Each row is a point on a tangle of strands that fork, close into loops and nearly touch. The rows are in no order.
In the rows, 100 means zero.
Two points are linked if the straight distance between their rows is under 91.9. Some points are linked to none.
Z_158: [87,94,132,93,120,114,77,131,132,90,83,85,85,70,77,96,65,60,46,122,93,86]
Z_527: [118,96,92,116,95,93,138,97,94,94,96,92,59,58,86,52,108,87,114,79,108,97]
Z_913: [73,149,77,85,78,119,62,89,101,118,113,84,100,113,46,105,133,100,147,139,83,108]
Z_954: [120,106,99,91,77,59,113,110,102,128,132,93,114,154,134,123,100,112,71,62,136,119]
Z_179: [113,95,84,98,79,118,80,102,82,120,64,132,105,93,126,135,67,103,65,63,114,39]
Z_163: [57,93,110,86,141,138,83,109,119,85,79,95,107,85,96,85,53,90,59,117,78,92]
Z_777: [93,126,41,102,102,131,98,100,80,61,88,86,110,89,75,105,89,137,119,118,86,58]
Z_944: [101,83,139,72,88,107,103,104,90,94,106,80,82,134,116,139,120,119,102,133,78,136]
Z_555: [104,92,110,79,99,89,102,97,112,74,130,125,79,101,93,70,159,82,127,106,100,118]
Z_469: [109,74,56,74,74,37,107,88,106,95,105,121,102,128,108,97,98,123,62,70,129,95]
Z_421: [91,71,123,69,80,146,101,113,81,87,100,73,91,107,80,79,127,119,102,90,118,57]
Z_143: [91,94,77,114,81,150,116,106,95,114,73,62,148,56,76,99,107,84,138,158,84,101]
Z_989: [130,80,86,121,148,62,82,114,121,101,101,114,135,89,93,94,77,90,52,82,92,104]
Z_747: [60,96,113,82,59,131,122,96,85,91,88,83,79,114,126,131,117,127,115,116,102,119]
Z_298: [98,73,106,80,143,109,93,82,120,93,103,88,115,78,118,91,67,107,81,137,66,119]
Z_795: [62,136,79,99,52,109,95,96,81,115,99,71,92,106,71,104,141,58,136,139,98,136]
Z_246: [56,99,98,77,102,124,73,102,79,58,98,106,90,125,94,124,106,89,63,112,91,104]
Z_916: [136,85,88,112,109,127,55,128,86,63,90,76,113,127,84,90,118,75,127,90,84,83]
Z_746: [92,112,113,123,108,132,106,94,77,122,60,68,99,98,90,72,51,109,131,101,93,95]
Z_35: [83,103,71,86,106,139,112,119,76,84,89,76,96,63,83,67,106,59,76,115,80,91]
Z_130: [117,86,82,86,105,118,105,120,79,93,73,102,87,103,112,125,63,130,61,72,88,56]
Z_268: [106,111,105,113,114,119,104,131,68,61,101,41,122,102,116,112,80,89,88,128,107,88]
Z_134: [125,109,112,132,100,132,111,104,122,127,121,88,94,47,101,98,98,83,102,99,96,93]
Z_867: [106,129,83,110,60,140,88,103,87,107,84,100,88,80,88,131,106,99,128,109,92,72]
Z_152: [79,121,113,89,92,102,67,80,99,124,110,113,107,113,116,118,109,147,123,106,90,74]
Z_702: [146,94,103,120,149,67,81,101,111,85,113,92,100,108,108,90,72,81,98,79,101,111]
Z_227: [97,131,124,120,122,59,92,80,72,115,129,105,126,103,118,92,123,81,109,119,96,116]
Z_804: [114,79,106,115,133,32,90,85,102,100,96,133,135,107,82,75,86,103,74,89,124,83]
Z_250: [114,95,122,100,91,89,93,119,58,124,90,72,79,102,123,106,121,59,89,93,76,100]
Z_848: [97,96,123,102,148,94,159,101,86,83,116,106,100,99,82,40,105,82,97,109,94,129]
Z_760: [134,57,88,116,81,147,116,117,104,80,80,75,101,81,99,88,111,98,144,93,103,91]
Z_983: [115,81,106,114,115,97,123,100,78,95,102,83,125,72,119,102,114,131,112,122,79,86]
Z_734: [121,117,132,114,111,65,100,118,88,87,121,91,71,97,68,88,102,71,76,75,135,90]
Z_411: [62,131,62,83,87,105,113,77,108,88,115,121,70,98,105,121,94,160,91,88,100,91]
Z_443: [108,110,96,126,95,139,98,112,107,86,113,108,110,104,127,157,136,104,107,92,77,122]
Z_372: [115,104,77,132,102,115,91,108,99,119,87,116,120,73,135,116,79,76,80,66,106,67]
Z_652: [88,87,91,105,104,119,128,89,117,151,101,107,122,68,104,68,67,90,42,58,120,97]
Z_167: [94,96,73,90,82,123,68,94,93,86,99,76,122,72,45,91,137,82,116,146,98,74]
Z_519: [81,102,128,82,106,65,127,93,74,106,87,123,98,128,92,46,126,136,150,106,94,92]
Z_85: [96,95,112,78,97,72,149,120,110,109,133,131,83,120,104,114,146,137,78,90,88,136]
Z_290: [98,109,114,115,89,107,130,93,121,140,107,94,87,84,106,101,57,86,58,64,136,126]
Z_679: [115,78,130,100,95,90,81,93,88,91,82,62,105,78,81,72,102,53,125,152,99,112]
Z_799: [79,132,118,88,98,70,102,65,105,125,135,111,114,127,121,100,95,148,114,101,127,94]
Z_912: [86,93,137,95,83,50,148,70,107,99,115,132,103,97,126,122,115,114,116,131,126,139]
Z_566: [75,132,71,68,86,124,76,102,117,120,102,147,55,109,99,102,113,106,85,56,76,77]
Z_552: [76,71,122,105,99,134,100,105,73,102,81,108,116,118,111,78,121,121,110,66,106,59]
Z_75: [107,90,106,116,122,137,95,165,133,62,81,75,96,73,68,82,98,58,78,118,94,87]
Z_155: [129,99,110,90,99,30,103,82,118,93,120,134,95,142,126,112,104,134,140,93,119,115]
Z_622: [97,71,147,130,116,96,123,109,112,130,97,116,129,100,87,107,90,122,72,81,125,101]
Z_866: [96,88,76,119,102,133,102,121,132,71,48,84,81,74,77,61,44,83,125,105,105,87]
Z_632: [105,106,110,81,85,107,97,109,67,109,70,86,63,126,104,128,80,123,89,86,75,79]
Z_238: [104,93,87,112,67,66,82,85,86,99,92,104,106,87,136,153,102,92,76,99,125,78]
Z_967: [90,97,115,95,73,115,98,98,82,108,97,63,107,96,48,84,130,70,138,149,113,113]
Z_664: [79,94,113,124,91,165,105,130,112,88,62,95,125,77,124,140,88,79,98,146,90,105]
Z_57: [114,72,95,95,70,93,124,86,119,148,116,113,112,77,94,79,112,109,58,57,138,76]
Z_392: [67,122,68,123,95,72,99,54,122,100,126,129,104,81,128,102,99,104,105,82,134,117]
Z_749: [107,79,70,104,121,106,98,118,119,74,77,112,102,70,105,123,55,116,46,92,97,69]
Z_962: [92,134,120,120,116,81,58,85,83,111,105,91,116,95,107,99,84,60,91,106,99,94]
Z_685: [93,107,67,120,112,59,127,83,99,87,117,111,117,87,141,111,94,94,87,98,111,134]
Z_542: [111,117,77,91,108,47,88,68,88,96,100,110,77,79,106,76,101,91,118,113,75,100]
Z_190: [116,92,105,120,102,147,110,125,105,106,96,121,113,105,121,168,101,134,77,83,83,88]
Z_93: [151,90,131,99,91,81,107,117,98,131,137,77,110,118,126,129,111,100,76,84,115,94]
Z_603: [90,111,138,113,123,96,59,85,104,128,108,126,102,122,73,106,111,134,108,89,79,90]
Z_4: [94,96,110,141,109,117,99,108,94,97,85,83,140,46,88,98,113,95,113,152,81,89]
Z_584: [102,85,94,116,115,161,105,113,105,108,66,71,136,91,50,96,86,116,143,137,73,100]
Z_854: [102,104,88,97,101,172,85,124,123,67,87,94,109,88,84,131,88,88,98,134,79,107]
Z_499: [91,136,60,83,55,140,68,93,92,129,74,91,95,95,49,120,101,78,137,131,89,80]
Z_823: [74,83,120,127,77,136,115,105,93,92,52,103,94,84,120,131,89,104,107,109,98,111]
Z_96: [73,128,42,97,105,102,120,78,91,66,117,93,97,78,104,90,106,144,111,109,86,93]
Z_394: [105,117,108,86,82,50,94,108,124,122,118,139,93,123,131,113,131,159,161,99,89,109]
Z_874: [154,101,133,120,109,92,103,101,115,127,146,96,107,82,109,100,122,89,108,91,113,101]
Z_341: [109,57,77,92,82,148,104,112,112,78,51,67,90,84,98,85,72,68,135,117,96,108]
Z_624: [95,130,93,89,91,79,98,111,101,154,108,103,97,159,129,129,80,127,70,54,100,118]
Z_501: [74,114,73,87,88,135,97,114,74,68,86,105,90,86,94,116,109,85,58,98,99,65]
Z_907: [105,105,88,129,133,84,106,107,92,54,119,73,131,100,140,118,85,97,95,114,110,122]
Z_658: [99,70,142,74,79,90,95,99,103,109,98,113,89,140,113,73,139,140,170,100,98,99]
Z_386: [119,92,88,80,106,63,67,58,138,133,128,124,97,115,120,89,92,84,88,75,100,126]
Z_110: [123,77,126,111,119,63,131,118,122,79,109,110,85,81,70,92,83,94,56,92,134,111]
Z_291: [98,123,88,116,98,66,108,69,75,86,97,86,97,95,89,76,95,108,158,139,94,120]
Z_14: [124,102,95,110,122,89,66,110,83,72,95,97,87,134,117,105,99,88,106,63,89,91]
Z_316: [127,109,83,121,91,83,88,107,104,108,103,87,117,62,136,150,65,77,61,104,111,82]
Z_761: [89,110,113,119,118,81,117,80,97,132,93,116,83,120,110,95,70,97,88,67,98,136]
Z_529: [90,119,85,85,72,71,98,72,80,127,98,91,74,86,126,55,107,92,141,89,103,80]
Z_216: [96,97,65,53,78,177,94,107,103,85,86,85,86,118,62,115,94,88,102,124,82,100]
Z_904: [85,125,125,117,128,112,72,75,114,103,120,84,111,89,108,63,70,60,113,112,120,112]
Z_898: [91,134,129,95,94,28,130,103,54,123,121,121,118,101,114,94,143,104,117,135,94,97]
Z_796: [74,99,80,125,81,82,111,106,69,82,56,102,84,126,94,74,126,115,165,84,103,107]
Z_403: [103,88,100,105,120,111,84,87,123,83,123,127,97,79,78,91,127,95,94,98,87,113]
Z_592: [128,69,110,89,103,55,156,94,116,113,113,121,94,106,90,87,89,96,56,90,120,142]
Z_521: [96,132,109,95,94,131,55,102,110,97,83,113,60,108,42,114,78,94,87,100,84,82]
Z_337: [112,87,92,108,94,74,137,97,122,102,113,119,81,109,105,133,104,150,89,77,109,120]
Z_607: [65,113,103,88,109,100,106,109,90,94,130,100,93,117,117,116,118,84,51,78,107,118]
Z_493: [125,110,98,90,84,156,76,115,85,99,90,89,117,93,98,148,107,112,102,130,67,67]
Z_169: [104,95,109,129,124,111,99,117,101,105,49,74,104,64,104,66,48,90,112,108,93,68]
Z_875: [129,104,97,64,74,44,85,108,135,133,150,125,129,142,125,108,141,110,82,81,122,114]
Z_79: [124,72,131,73,109,87,96,74,117,94,109,86,92,70,97,81,93,74,99,150,81,123]
Z_198: [97,112,84,62,106,121,97,101,88,96,113,84,82,135,118,88,115,96,108,89,59,123]
Z_936: [104,98,91,91,57,69,95,76,91,93,94,85,76,76,142,108,108,93,125,94,120,78]
Z_304: [89,115,100,102,84,61,130,104,84,91,83,118,66,117,62,48,132,102,170,101,102,118]
Z_306: [103,122,133,88,104,104,63,103,101,90,118,77,63,101,46,85,95,83,82,98,108,81]
Z_498: [97,84,109,74,137,58,143,89,81,86,107,105,94,118,100,67,84,97,69,99,102,119]
Z_7: [79,126,49,59,95,99,71,94,79,108,91,124,74,105,119,92,113,89,92,77,55,69]
Z_459: [77,76,142,83,91,46,138,65,92,98,108,144,106,102,104,85,106,85,88,114,146,111]
Z_95: [92,120,99,108,109,126,75,79,116,87,104,89,78,111,103,88,71,89,134,90,104,125]
Z_223: [111,92,64,98,82,34,124,95,99,110,112,128,97,98,135,118,120,117,88,85,111,119]
Z_25: [97,122,121,79,90,56,155,66,118,146,129,132,107,112,92,81,94,140,105,95,143,108]
Z_905: [75,87,92,130,87,126,92,117,65,73,54,109,99,118,104,93,114,102,134,70,110,76]
Z_202: [102,79,133,92,115,25,105,67,82,87,106,112,146,115,118,81,83,88,94,117,148,90]
Z_61: [101,111,102,102,100,136,70,88,135,80,87,95,65,112,39,105,74,103,130,117,90,130]
Z_490: [111,55,96,106,147,78,101,131,92,73,88,99,129,92,113,108,91,104,43,92,83,83]
Z_972: [122,80,134,105,81,40,97,65,130,104,115,131,111,115,118,136,104,114,107,113,138,126]
Z_726: [100,99,74,55,50,147,105,116,102,104,102,67,75,127,76,109,129,119,134,115,90,99]
Z_802: [68,86,91,92,85,101,93,91,106,115,99,114,117,118,116,125,82,92,30,75,129,109]
Z_903: [106,87,89,60,99,107,93,101,109,120,133,107,101,101,125,95,127,73,51,70,87,101]
Z_834: [94,80,96,133,137,92,112,91,99,109,81,122,131,67,121,96,94,118,102,96,80,98]
Z_839: [120,103,133,159,128,108,119,127,116,96,97,75,118,58,93,89,94,88,116,126,91,113]
Z_23: [84,98,121,121,124,134,106,102,73,107,69,76,121,133,66,83,91,125,148,120,72,115]
Z_837: [59,105,97,109,130,99,97,94,116,85,112,98,130,108,101,95,51,108,42,89,140,102]
Z_590: [89,105,90,88,106,93,87,87,125,95,116,130,57,102,79,76,106,105,87,62,93,104]
Z_478: [90,107,73,90,88,154,65,99,95,97,86,77,116,159,82,105,102,85,161,105,95,114]
Z_420: [92,103,95,81,109,67,133,120,87,70,116,120,71,124,94,88,147,100,97,101,76,140]
Z_641: [127,92,129,141,124,144,88,142,129,109,89,109,131,77,106,137,81,102,79,93,92,74]
Z_55: [71,90,83,107,123,106,130,111,88,58,103,97,94,79,87,57,123,66,86,107,90,131]
Z_513: [110,94,121,105,104,88,73,79,114,158,107,107,111,125,128,102,77,70,82,65,112,128]
Z_203: [110,127,72,99,99,91,106,92,111,104,127,99,83,102,109,134,90,132,75,81,97,88]
Z_254: [116,84,58,91,108,148,62,118,92,80,67,66,127,136,65,85,75,67,147,106,101,86]
Z_553: [144,109,105,129,126,132,81,129,107,115,102,105,99,83,93,112,96,76,82,64,84,77]
Z_958: [111,120,120,74,81,55,86,100,137,139,154,138,96,108,116,115,142,128,119,101,108,110]
Z_984: [109,83,94,72,70,127,113,104,107,69,116,80,63,111,87,97,123,144,129,91,118,84]

A piece is two or more points that can be reached from each other along the links. Count, over all rows, the pieces, the separate loops (a circle has one, a figure eight two, a Y none), the forks (points with three links) and the tips (points with one).
pieces => 6
loops => 1
forks => 13
tips => 23

A fork is a point with three links, a tip a point with one. Leave the first point through the second and follow the links. Name the first fork or tip that comes.
Z_592; Z_110 => Z_898
Z_658; Z_519 => Z_854
Z_898; Z_227 => Z_607
Z_804; Z_202 => Z_954
Z_875; Z_958 => Z_989
